Each scene shows the same named points in several views. A view is turned or mirrored, shifted and resized as a whole, has a little noise and may leave points out.

Scene 1
View 1
<258>: [ -1   3 -16   5  -8   2   9   0 -14  23  19  16 -30   4   7 -14   5  13
   4  -5 -11  28  16 -18   1  24  28  13   1   4 -13 -13   6  24 -13  10
  13  20  10]
<229>: [-17  -4  -1  15  -8  -8   5 -11   3  20  31  28 -29   7  18   9 -14  15
  14  -1  -1  10  19 -13  -9  -1  13   0 -14  15   5 -16  -4  10 -16  -2
  -2  10  -5]
<165>: [  3  -4 -15  -4   0   8  17  -2  -6  17  14  20 -13   2   5  -3  -3   7
   8 -12 -11  16  21 -13   5  12  14   7  11   7   6  -9   1  15   1  10
   9  21   9]
<77>: [  0   5  -3  13 -17  -8   2  -8 -14  25  17  18 -47   7  17 -12   9  24
   5   0  -6   9  18 -12   1  30  24  11 -18   5 -16 -18   8  29 -23  -2
   2  11   2]
<234>: [-15   3 -17  10  -6   1   8   2  -6  23  37  23 -25   7   4  -9  -7   6
   7  -1  -7  47   8 -25  -9   5  33   8   5   9 -10  -9   0  14 -15  15
  17  22  11]
<51>: [ -1  -2   1  10 -10  -6   8 -13  -3  19  14  22 -32   4  21   4  -2  19
  11  -6  -5  -8  26  -4   2  16   7   3 -15   9   4 -18   2  18 -12  -6
  -6   9  -4]
<252>: [ -7 -10   1   7  -2  -4  14 -16   8  15  20  28 -18   4  20  19 -16  13
  17  -8  -4 -13  27  -3  -2  -4  -3  -5 -10  15  20 -16  -6   6  -4  -8
  -8   8  -8]
<80>: [  5 -12 -15 -10   8  12  25  -7   4  11   8  23   4  -1   7  11 -12   2
  14 -20 -13  -2  30  -5   8   0  -3   1  17  10  25  -8  -4   5  14   6
   3  19   4]
<256>: [  6  -7  -7  -2  -1   4  16 -11  -1  16   7  21 -15   0  15   5  -3  13
  12 -14 -10 -10  30  -3   8  12   1   3   0   8  13 -14   0  15   1  -2
  -2  14   0]
<151>: [  1 -12 -21 -12  13  16  28  -2   4  11  16  24  11  -2   0  10 -17  -5
  14 -21 -14  14  26 -10   4 -10   4   1  27  11  25  -6  -5   1  16  13
  10  24   9]
<141>: [ -6   2   2  18 -16 -12   1 -13  -6  23  20  22 -46   7  24  -1   1  23
   9   1  -2  -1  21  -9  -1  20  15   5 -24   9  -6 -21   3  22 -23  -9
  -5   6  -5]
<83>: [-14  -3   7  20 -12 -14   2 -17   4  21  29  29 -37   7  25  14 -12  20
  15   1   2  -5  21  -7  -8   2   6  -3 -25  15   6 -20  -2  12 -21 -12
 -10   3 -12]
<184>: [-13   0  -1  17 -11  -9   5 -10  -1  22  30  26 -36   7  18   3  -8  17
  11   1  -2  11  18 -13  -7   6  17   2 -16  13  -2 -17   0  15 -20  -3
   0   9  -4]
<96>: [  6  -6 -13  -5   1   8  18  -5  -5  16   9  19 -11   0   8   0  -3   8
  10 -15 -12   5  25  -7   6  13   9   6   9   6  10 -11   1  15   3   6
   6  19   6]
<254>: [ -6  -6   9  15 -10 -11   6 -19   5  19  19  27 -34   5  28  15 -10  21
  15  -3  -1 -21  28  -1  -1   6  -2  -4 -25  13  12 -20  -3  13 -15 -14
 -14   3 -13]
<110>: [ -6 -13   0   3   2  -1  16 -17  12  12  17  30  -8   2  19  23 -20   9
  18 -13  -4 -18  30   0   1 -11 -11  -8  -4  17  31 -15  -7   1   3  -7
  -9   8  -9]
View 2
<254>: [-19 -16  20  -5  -5   6  36  -9   2  18 -20  -9 -16  12  -7  -9  -2   2
 -25   5   1  -1   1  16  11 -15   6   3 -12 -30  -9 -34   1  -4  -7  35
   0 -23  -9]
<252>: [-17 -15  14  -6 -12   7  27   2   3  28  -8 -13  -6   9  -5 -15   9  -3
 -25   6  -5  -5   0   6  13  -9   3   8 -10 -26 -15 -25  -7  -6   1  11
   1 -20  -9]
<151>: [-13 -18   2  -6 -33   2  -7  20  -3  38  28 -15   3 -15  -5 -14  18  -9
 -13  10 -23 -10   4  -7   7   3   0  12   1  -8 -18  -1 -20  -4   5 -46
  -5 -14  -5]
<258>: [-10 -23  28  -5 -17  -6 -15   8  -4   4  10   9 -24 -24 -10  22 -10  12
  -2   3 -18   3   9  25  -2  -4   8 -21   3 -11  12  -9   2   6 -24 -10
 -24 -29   1]
<229>: [-14 -18  32 -10  -5   8  13   8   5  22  -9   2  -9   4  -4   5   6   4
 -22   0  -9  -6  -3  13  14  -3   5 -16 -14 -28   2 -16  -5  -7  -7  17
 -12 -28  -6]
<96>: [-14 -19   8  -3 -26  -3  -1   4  -5  18  13  -9 -15 -15  -9  -3  -1   0
  -9  10 -15   0  10  11  -1  -7   6   5   4 -10  -9 -13  -6   2 -10 -20
  -8 -18  -4]
<141>: [-16 -20  31  -4  -3   1  18  -7   1   3 -18   3 -26  -1  -9  11 -12  12
 -15   1  -2   5   5  29   4 -14   9 -14  -7 -25   5 -28   8   3 -21  33
 -13 -30  -5]
<165>: [-12 -20  13  -4 -24  -3  -8   9  -4  19  16  -3 -14 -18  -7   4  -1   1
  -7   7 -19  -1   8  13   0  -5   5  -3   3  -9  -4  -8  -6   2 -12 -24
 -14 -21  -3]
<77>: [-13 -21  31  -3  -7  -5   4  -7  -1  -4  -9   9 -33 -13 -10  22 -19  15
  -7   2  -7   7   9  34  -2 -13  10 -20  -1 -18  13 -23  11   7 -28  21
 -21 -31  -1]
<256>: [-16 -17   6  -1 -21  -2  14  -4  -5  17   5 -14 -17  -7  -9 -11  -3  -2
 -13  10  -9   0  11  12   0 -13   5  13   2 -15 -14 -23  -2   2  -8  -7
  -1 -16  -6]
<83>: [-17 -18  32  -8  -1   9  29  -1   6  19 -22  -1 -13  12  -5   1   1   5
 -26   1  -1  -2  -3  17  15  -8   6 -11 -17 -33  -1 -27   0  -6  -9  37
  -8 -29  -6]
<184>: [-14 -19  34  -9  -4   4  11   6   5  15 -11   6 -15   1  -6  10   1   8
 -18   0  -7  -2  -1  19  11  -5   6 -19 -11 -26   6 -19  -2  -3 -13  22
 -15 -30  -4]
<234>: [ -8 -23  39 -12 -11   1 -22  24   3  17  12  16 -10 -19  -5  28   5   9
  -8  -4 -22  -6   0  16   9   8   5 -34  -7 -16  16   3  -8  -1 -16 -13
 -30 -33   0]
View 3
<110>: [-16 -17   3  -3   1   7  12  -3 -13 -10  14 -18 -16   0   8   0 -15 -13
   1  35   0  23 -18  17  16  13   6   2  -7  26 -11  -5  22  22  -2   0
  13 -22 -10]
<83>: [-23 -23  -2   3  19  14  24 -32  -6  23  18  -7  -1   9  -7  -1 -10 -27
  -1  27 -16  31 -30  16   7  10  22 -27   7  13   0   4   1  -1 -16   8
  33 -18  -3]
<184>: [ -4 -22  -2   0  19  11  28 -26   0  31  10   2   5  18  -4   5  -9 -23
  -4  21 -18  21 -21  11  12   6  22 -22   1   3   5  13  -4 -11 -16  19
  30  -7 -10]
<234>: [ 27 -20  -6   0  18   6  34  -7  12  43  -2  20  10  42   1  19 -14 -15
 -12  12 -14   2  -2   4  22  -7  24  -4 -15   3  23  23  -9 -27  -9  45
  30   5 -23]
<51>: [ -3 -13   4  -5  10  12  21 -25  -1  16   7  -4   6   4  -1  -3  -7 -24
  -2  20 -23  23 -19  11  10  15  11 -20   9  -5 -12  13   3  -4 -17   3
  13  -4 -12]
<229>: [ -7 -23  -4   2  17  10  26 -20  -2  25  12   0  -1  19  -2   7 -13 -20
  -4  25 -12  21 -20  12  14   6  22 -15  -4  14   7   8   1  -5 -12  20
  32 -14  -8]
<254>: [-23 -18   3  -1  12  13  19 -31  -9  10  16 -13  -2  -3  -3  -6  -9 -26
   1  29 -16  33 -31  16   7  17  15 -25  10   8 -12   2   7   7 -16  -4
  21 -17  -4]
<96>: [ 22  -7   8  -9   0   7  19   2   2   7  -5   2   3  12  10   4 -10 -12
  -5  18 -16   6  -1   6  21  10   0   5  -8  -4 -10  15   8  -2  -7  12
  -1   5 -24]
<252>: [-14 -17   2  -2   6   9  17 -11  -9   1  13 -12 -10   3   4  -1 -14 -17
   1  32  -6  25 -19  15  13  12  10  -7  -2  18  -9   0  14  13  -7   3
  18 -19  -9]
<165>: [ 27 -10   5  -9   2   6  21   3   5  14  -6   7   4  19  10   8 -11 -11
  -7  15 -15   3   2   5  22   5   4   5 -11  -3  -2  18   6  -8  -5  20
   3   7 -25]
<151>: [ 27 -10   5  -9  -7   1  15  29  -2  -7  -5  -1 -12  20  19  12 -18   0
  -5  23   3  -4  10   9  29   1  -2  29 -26  19   0   8  20  10   9  24
  -2  -4 -27]
<77>: [ 13 -11   4  -7  17  15  29 -35  10  38  -2  10  23  14  -6  -1   0 -28
  -5   9 -39  19 -17   5   9  14  14 -31  13 -28  -6  26 -13 -27 -26  10
  15  14 -17]
<141>: [ -8 -17   2  -2  19  16  27 -39   1  31   8   0  12   8  -7  -3  -4 -30
  -2  19 -29  28 -26  11   7  14  20 -33  13 -10  -5  16  -8 -14 -24   6
  24  -1  -9]
<80>: [ 17  -6   7 -11  -8   3  13  18  -4 -13  -1  -7  -9   7  16   4 -14  -5
  -3  24  -4   4   3   9  24   9  -5  17 -14  11 -12   6  21  14   3  10
  -6  -3 -23]
<258>: [ 30 -11   2  -7  12  10  29 -14  12  37  -7  16  18  28   2   8  -6 -19
 -10   8 -28   6  -3   2  18   4  12 -11  -5 -17   4  27 -10 -27 -15  27
  14  15 -24]
View 4
<258>: [  1 -20  14 -20 -13  -5  -1   5  -2  -8   7   2  12 -20  -9  -1 -17   2
  -8   2  10  -8  -8  19  30   4  11  -4  -6  -8   1  -3 -18   6  -6   2
   1 -15   8]
<96>: [  7  -1   9  -6 -11 -15 -11   7  -4 -12  -5  -6  14 -12   1  -6  -2  -8
  -7  -4   1  -4  -1  17  19   7  10 -10  -4  -9   2  -6  -4  -1 -11  -5
   6   3   9]
<229>: [  7 -19  23  -2 -19  -1   1   2   8  -7   1  11  -1 -13  -5   5  -5   5
   5 -14  -3  -8   6   2  20   9   7 -17   2 -15 -20   4  -4  -1  -4   0
   5   0 -10]
<110>: [ 15   4  17  13 -17 -14 -11   5   6 -10 -12   0   2  -4   6  -1  12 -10
   5 -21 -12  -2  15  -1   6  13   6 -22   3 -16 -16   0  11  -9  -9  -7
  12  20 -11]
<252>: [ 13  -3  17   7 -18  -8  -8   5   6  -9  -8   2   0  -5   1   2   7  -8
   5 -18  -8  -4  14  -1   9  11   6 -20   1 -16 -17   1   4  -6  -6  -1
  11  13 -13]
<51>: [ 11 -10  10  -7 -18   0  -9   9   4  -8   0   3   4  -8 -11   3  -4 -12
  -2  -9   3  -6  11   4  12   7   7 -10  -8 -13 -11   1  -7   0   0   9
  13   0 -13]
<141>: [  9 -21  14 -14 -20   9  -4   8   7  -6   7   8   0 -10 -18   8 -10  -8
  -1  -7   9  -9  11   1  16   5   7  -9  -8 -14 -16   3 -14   3   5  16
  12  -9 -18]
<83>: [ 11 -18  21  -1 -22   6  -2   5  11  -6   1  12  -6  -8 -11   9  -3  -3
   7 -17  -1  -7  15  -6  12   9   4 -18  -2 -17 -26   6  -4  -2   2   9
  12   1 -23]
<80>: [ 11   9   9   4 -10 -23 -14   7  -4 -13 -11  -9  14 -10   9  -9   6 -11
  -4 -10  -6  -1   3  14  14  10   8 -15  -1 -10   2  -7   6  -5 -15 -11
   7  13   9]
<165>: [  5  -6  12  -8 -10 -16  -7   5  -4 -11  -2  -4  14 -16   1  -6  -5  -1
  -6  -3   1  -5  -5  18  24   7  11  -9  -2  -8   2  -5  -6   0 -12  -7
   3  -1  12]
<254>: [ 15 -10  15   0 -21   3  -9   8   9  -6  -3   6  -4  -3 -10   7   2 -14
   4 -15  -1  -5  20  -6   6   9   5 -16  -4 -18 -22   5  -1  -3   3  10
  16   7 -23]
<184>: [  6 -22  21  -8 -19   3   1   3   7  -6   4  11  -1 -14 -10   6  -8   4
   2 -11   2  -8   4   2  21   7   8 -14  -2 -14 -19   4 -10   0  -1   5
   6  -6 -12]
<77>: [  6 -24  11 -22 -17   9  -3   9   3  -6  10   6   6 -13 -20   6 -16  -8
  -6   1  14  -9   4   9  22   2   9  -3 -12 -11  -8   1 -21   7   5  16
   9 -16  -9]
<256>: [ 12   1   7  -3 -13 -12 -13   9  -1 -12  -6  -5  10  -8  -1  -4   2 -14
  -5  -9   0  -3   8  10  11   8   8 -11  -6 -12  -3  -5  -1  -2  -7   0
  12   7  -1]

In a view up to two points have been moved. Name them for each view, in the order of its rows, or write -.
view 1 | -
view 2 | -
view 3 | <77>
view 4 | <80>

Scene 2
View 1
<45>: [-27   7   2   6   0 -10  11  -2   9  30 -12 -20 -44  -7   5  -6   8 -23
  -2  -6   6  20 -19  13  -4   5   5  26  17 -39  -9  22  -3 -29 -16  -2
  22   8  -3]
<22>: [-34   9  20  47  28 -27   2  29 -16  16  17 -10 -49  13  20 -17 -15  -6
   9   0  13 -13 -13  14  13 -23  21  26  12  -3 -43  24 -36 -14   4 -13
   7   7  -8]
<108>: [  3 -21   0   9 -10 -50 -31  10   7 -41 -23  35   1  -2   6   0 -27  25
 -10  -6 -23  19  52  14  -3  -2 -10 -38   6   1 -31 -25  -3  17  16 -19
  -7 -25  19]
<111>: [-20   4 -22 -27 -22 -14  10 -16  20  29 -21 -17 -51 -17 -23   1  14 -42
   9 -21   6  41 -18  22 -13  28 -23  18  28 -45  -3  21  22 -36 -12 -14
  20   3   9]
<135>: [-14  -4  -2  10  -2 -31 -10   9   4  -3  -8   8 -32   0   1  -4 -10  -5
   4 -10  -3  15  12  17   0   2  -4  -2  15 -15 -26   5  -7  -9   4 -17
   6  -7   7]
<90>: [-21  -4  17  46  21 -43 -15  34 -16 -14  11  15 -29  14  21 -14 -28  15
   7  -2   0 -10  18  16  13 -26  12  -2   5  15 -52   5 -35   6  17 -19
  -2  -7   3]
<130>: [-19   2  -5  -2  -8 -18  -1  -3  12  15 -16  -6 -37  -7  -1  -3   3 -17
   0 -12   1  24  -1  16  -5  10  -5  13  18 -32 -13  12   3 -21  -9  -9
  17   1   5]
<239>: [ -6 -10  -6 -12 -19 -19 -12 -14  23  -1 -38   5 -10 -15   3   4   2   1
 -18  -6 -19  37  19  11 -13  13  -8 -11  14 -41   0  -9  13 -15 -11  -1
  14  -9  10]
<225>: [-11  -7  -3   7  -6 -35 -14   7   7 -12 -13  12 -24   0   2  -5 -14   0
   0 -10  -4  17  21  16  -3   2  -6 -10  11 -11 -27   1  -3  -3   9 -18
   4 -12  12]
<72>: [-39  16  42  37  22  26  13   0   9  58 -28 -41 -24  -8  55 -11  17   6
 -35  25 -12   5 -30  -8  -1 -23  53  41   5 -67  15  15 -26 -38 -44  35
  41  20 -26]
<56>: [-27   7  -6   7   3 -22   5   8   0  20   4 -13 -55  -1  -5  -8  -1 -29
  14 -15  14  14 -16  21   1   6  -4  23  22 -21 -27  28  -8 -23  -1 -18
  13   6   5]
<124>: [-10  -6  -6 -25 -25  -1  -4 -26  33  18 -52  -8 -12 -22   4   5  17  -9
 -26  -3 -21  47   6   8 -21  24  -6  -3  17 -61  18  -6  23 -27 -28   8
  27  -5   6]
<126>: [  8 -16 -32 -52 -50 -24 -14 -38  43  -9 -57  14  -9 -28 -24  12  10 -17
 -14 -19 -22  65  28  18 -27  43 -39 -24  23 -55  11 -16  46 -16 -13  -8
  15 -17  25]
<39>: [ -8  -9   5  -5 -13 -13 -10 -13  22   2 -39   3  -7 -15  13   1   2   7
 -26   2 -20  32  19   5 -11   6   2 -10  12 -40   4  -9   6 -14 -17   3
  17 -10   6]
<129>: [-25  -3  49  63  31 -12 -15  22  -8   3 -18   0   2   5  63 -12 -17  46
 -35  28 -25 -11  18  -5   8 -43  53  -2  -7 -20 -14 -13 -42   1 -14  18
  14  -2 -14]
View 2
<72>: [-57   0   5  16  11   6  -3  18   0  62 -39 -34 -43 -29  63 -27 -49  10
  45   1  35 -35   1  27  13 -30  41  70  74 -17 -28 -23  26 -18  38   0
   9 -17   3]
<129>: [-12   9  21   9 -34  14 -15  20  -7  22 -23 -55 -17 -31  37 -22  18 -30
  19 -44  24 -28 -18   6 -46 -22  -8  53  45  23 -29  -8  57 -15  63  25
  15 -12  30]
<22>: [ 10  -2 -16 -16 -41  10  21  44   0  67 -64  -8  14 -18  29  15  12  -1
  15 -15  12 -10 -18  -1  18  -7   1  50  32   1 -13 -22  52 -48   7  58
   2  -1  19]
<108>: [ 17  35   3   5 -45  -6   6   1   5 -35  17 -19  10 -24 -17  23  24 -11
 -12 -37   0  31 -12 -17 -63   0 -25 -30 -26  31 -31  15  12   2  13  11
   8  19   2]
<45>: [-25  15 -18   6  -5  -6  22  18  11  44 -31   6 -10 -19  26  17 -35  27
  23   9  14  11  -1   6  25  -7  27  18  23 -16 -23 -10   7 -23 -10   8
  -1   7 -14]
<90>: [ 28  14  -7  -9 -58   8  14  33   1  23 -35 -16  23 -20   7  21  37 -14
  -5 -35   2   5 -24 -12 -24  -1 -22  20   3  20 -20  -6  47 -34  12  54
   4   8  21]
<111>: [-28  25 -30   4   6 -19  33   8  20  28 -16  30 -10 -16   8  36 -56  44
  18  26   8  35   7   1  35  -2  32 -12   2 -24 -22  -5 -22 -17 -38  -7
  -6  19 -37]
<56>: [ -3  12 -27  -7 -21  -8  31  26  11  47 -40  18   9 -14  13  32 -21  25
  15   7   8  19  -6  -1  29  -1  14  12  10 -13 -16 -11  11 -34 -24  26
  -3  12  -9]
<126>: [-32  49 -14  21  10 -33  16 -27  21 -39  39  12 -21 -20 -13  32 -53  35
   6  10   4  55  15  -6 -22   3  20 -62 -25  -7 -36  21 -50  22 -23 -47
   0  25 -45]
<130>: [-16  21 -16   3 -12 -11  22  14  14  22 -19   9  -4 -19  13  22 -29  21
  14   4  10  19  -1   0   9  -2  18   0   7  -9 -25  -5   1 -17 -12   7
  -3  11 -15]
<124>: [-45  33  -7  23  15 -22   8 -13  16  -5  15  -5 -34 -24  17   9 -58  30
  23   7  18  21  11   7  -8 -10  32 -14  13 -13 -34   4 -27  10   1 -36
   2   9 -30]
<225>: [  3  26  -9   1 -32  -8  18  12   7   1  -9  -2   6 -19  -1  26   4   5
  -1 -15   5  26  -9  -9 -21  -2  -8 -12  -7  12 -27   5   9 -13  -3  16
   4  13  -5]
<39>: [-27  30   1  19  -5 -12   5  -5  11  -8   9 -15 -22 -25  13   8 -27  10
  14 -10  15  15   3   3 -26 -10  13 -10   8   1 -34   8  -5   3  12 -17
   7   7 -14]
View 3
<135>: [  9 -10  -4   0  -7  16  -5   4   5 -15 -23   5   9   7   4   4  -7 -20
  -3 -13  12  -8   3 -10 -12  -5   2   6   8  -3   3 -12  -8   7  -6   3
  16 -20  12]
<90>: [-31 -35 -10   0 -14  -7  24 -21   3  -2  -9   8  16   1   4   7  -4 -18
  14 -18  16   7   1 -18 -11  -2   3  -8  -5 -13   8 -13  -8  21 -15   4
   6 -28   9]
<56>: [  8 -26  -6   0   7  18 -15   2  -8 -10 -28 -12  11  13 -11   6 -18 -19
 -17 -21  16 -10  12   1  -6  -8  -8  17  11  -9  -4   4 -15  -6  -3  10
  39 -20  22]
<108>: [  8  13   1  -4 -28  14   7  -1  26 -25 -16  36  10   1  28   6   7 -23
  22  -7   3  -4  -8 -24 -17   3  20 -14  -1   2   6 -32  -1  22 -14  -4
 -15 -20  -9]
<225>: [ 11  -4  -1  -1 -11  17  -4   3  11 -18 -20  14  10   7  10   5  -3 -22
   4 -14   7  -8   0 -12 -13  -3   6   1   6  -2   3 -16  -7   9  -9   1
  10 -20   7]
<22>: [-38 -54 -13   9   2  -9  15 -11 -16  16 -16 -23   8   4 -20   5 -14  -8
  -8 -19  22   8   6 -10  -3 -11 -10   8   1 -15  15   5 -17  15  -8  10
  31 -24  27]
<45>: [ 11 -12  -5  12   8  20 -22  23  -7  -1 -32 -22  -3  11 -14   0 -16 -12
 -27 -12  10 -11   5  -4  -5 -16  -9  20  16  -3   9   2 -15   3   1   8
  37 -12  25]
<129>: [-47 -17 -13  29 -21 -16  26  20   6  27 -13 -16 -15  -6  -2  -5   8   1
  -1   7  10  14 -14 -35  -5 -20   6 -10  -3   2  46 -15 -12  54  -4  -1
  -2 -11  12]
<239>: [ 30  22   2   9 -12  29 -23  34  16 -17 -32   7  -7   9  13  -1  -2 -17
 -13  -2   2 -16  -6 -13 -11 -10   9   9  14   9  12 -18  -8  13   0  -3
  10  -8   8]
<124>: [ 44  31   3  14  -5  37 -38  56  13 -13 -39  -7 -16  11   8  -6  -6 -10
 -28   3  -2 -22  -3 -11 -10 -18   4  19  22  13  15 -14 -11  10   7  -1
  23   0  13]
<72>: [-23 -16 -14  41   4   0 -12  58 -11  38 -34 -55 -32   4 -26 -12 -10   9
 -43   7  12   1  -6 -17   3 -33 -12  20  14   7  49   8 -20  35  11   5
  38  -1  34]
<39>: [ 20  19   0  13 -14  24 -19  38  15  -9 -30   1 -10   7  10  -2   1 -13
 -15   1   0 -14  -6 -18 -11 -11   8   7  13   9  17 -18  -9  19   0  -2
  10  -8   8]
View 4
<126>: [-14   1  44   7  34 -36   8 -17  -4   2  24  33  -5 -27   4 -14  15  21
  -2 -47  10  25 -47  18 -38 -22  55 -48  -5 -49  28  27 -17 -52 -22   2
 -11   1 -40]
<111>: [ -5  11  35  -2   4 -16 -12  11 -16  33  -9  15 -19 -10  23 -14  27 -10
  10 -46  18  14 -24  27 -23  18  23 -29 -37 -18  10   9 -16 -17  12  37
 -17  15 -11]
<239>: [-20  -8  32   9  20 -31   4  -3   0  14  13  15   7   0  -4  -7  13  11
 -10 -19  -1  15 -26   0 -22 -21  19 -23 -10 -17   9   1 -13 -14 -11  -1
  -7   6 -34]
<135>: [-20 -14  27   5   0 -18  -1   0   0  13  -1   9   8   4  17 -13  -1   5
 -10  -4  11   8   6   8   6  -5   4   0 -12   1   1 -11 -15  10   6   7
   8  -6  -7]
<72>: [-25   5  17  18  -4 -26 -12  53 -14  85 -19 -20   5  51 -36  15  46 -19
 -14 -15 -30   1 -38 -35 -25 -10 -40  -8 -48  36 -25 -41  -4  35  15  16
 -30  49 -40]
<129>: [-40 -26  10  19  -3 -27   5  20   9  38  -1 -18  36  53 -23  10   3   5
 -33  30 -27  -1   7 -38  11 -35 -44  25 -13  43 -21 -46  -6  52   3 -18
   5   9 -27]
<130>: [-16  -3  30   6   2 -20  -7   9  -7  28  -6   8  -1   5  13 -10  16  -2
  -3 -20   9  10 -10  10 -11   1   7 -12 -24  -2   3  -6 -14   2   8  20
  -9   9 -13]
<45>: [-14   2  26   4  -4 -15 -11  22 -12  42 -15   4  -5  12   7  -5  25 -10
  -2 -25   6   7 -13   6 -13  10  -3 -13 -35   6  -5 -11 -14  11  17  28
 -14  19 -11]
<124>: [-18   4  34   9  24 -34   1   8  -8  33   8  14  -3   0 -14  -2  30   7
  -4 -38  -8  17 -49   0 -41 -19  24 -36 -25 -22  13   4 -11 -25 -11   6
 -19  22 -42]
<108>: [-34 -32  27  11  17 -29  18 -25  16 -22  24  16  30  -1   8 -13 -21  31
 -27  17   3  13  10  -2   9 -40  15   4  21 -11  12  -6 -14   1 -19 -26
  25 -25 -18]
<22>: [-24 -15  18   9 -24  -6 -13  27  -6  38 -26 -15  12  35  19  -2   5 -14
 -13  12   7  -4  29  -4  21  11 -37  25 -28  40 -21 -37 -11  54  29  21
   7   6  10]
<225>: [-24 -18  26   8   7 -21   3  -8   3   4   4  13  14   2  15 -11  -4  13
 -15  -1  12  10   6   8   4 -12  10   1  -2  -3   4  -9 -15   5  -2   1
   9 -11  -9]
<39>: [-25  -9  27  12  20 -32   5   2   0  21  13   9  13   9 -12  -2  14  11
 -17 -16  -7  15 -29  -8 -21 -29  12 -19 -11  -8   6  -7 -13  -8 -10  -5
  -7  10 -38]
<90>: [-30 -28  18  10 -11 -15   2   0   9   7  -5  -2  26  23  20  -6 -16   9
 -25  28   8   2  38  -2  30 -12 -21  29   1  25 -10 -27 -13  42  10  -4
  23 -18   5]

In a view up to two points have been moved. Name them for each view, in the order of its rows, or write -.
view 1 | <22>
view 2 | -
view 3 | -
view 4 | <129>
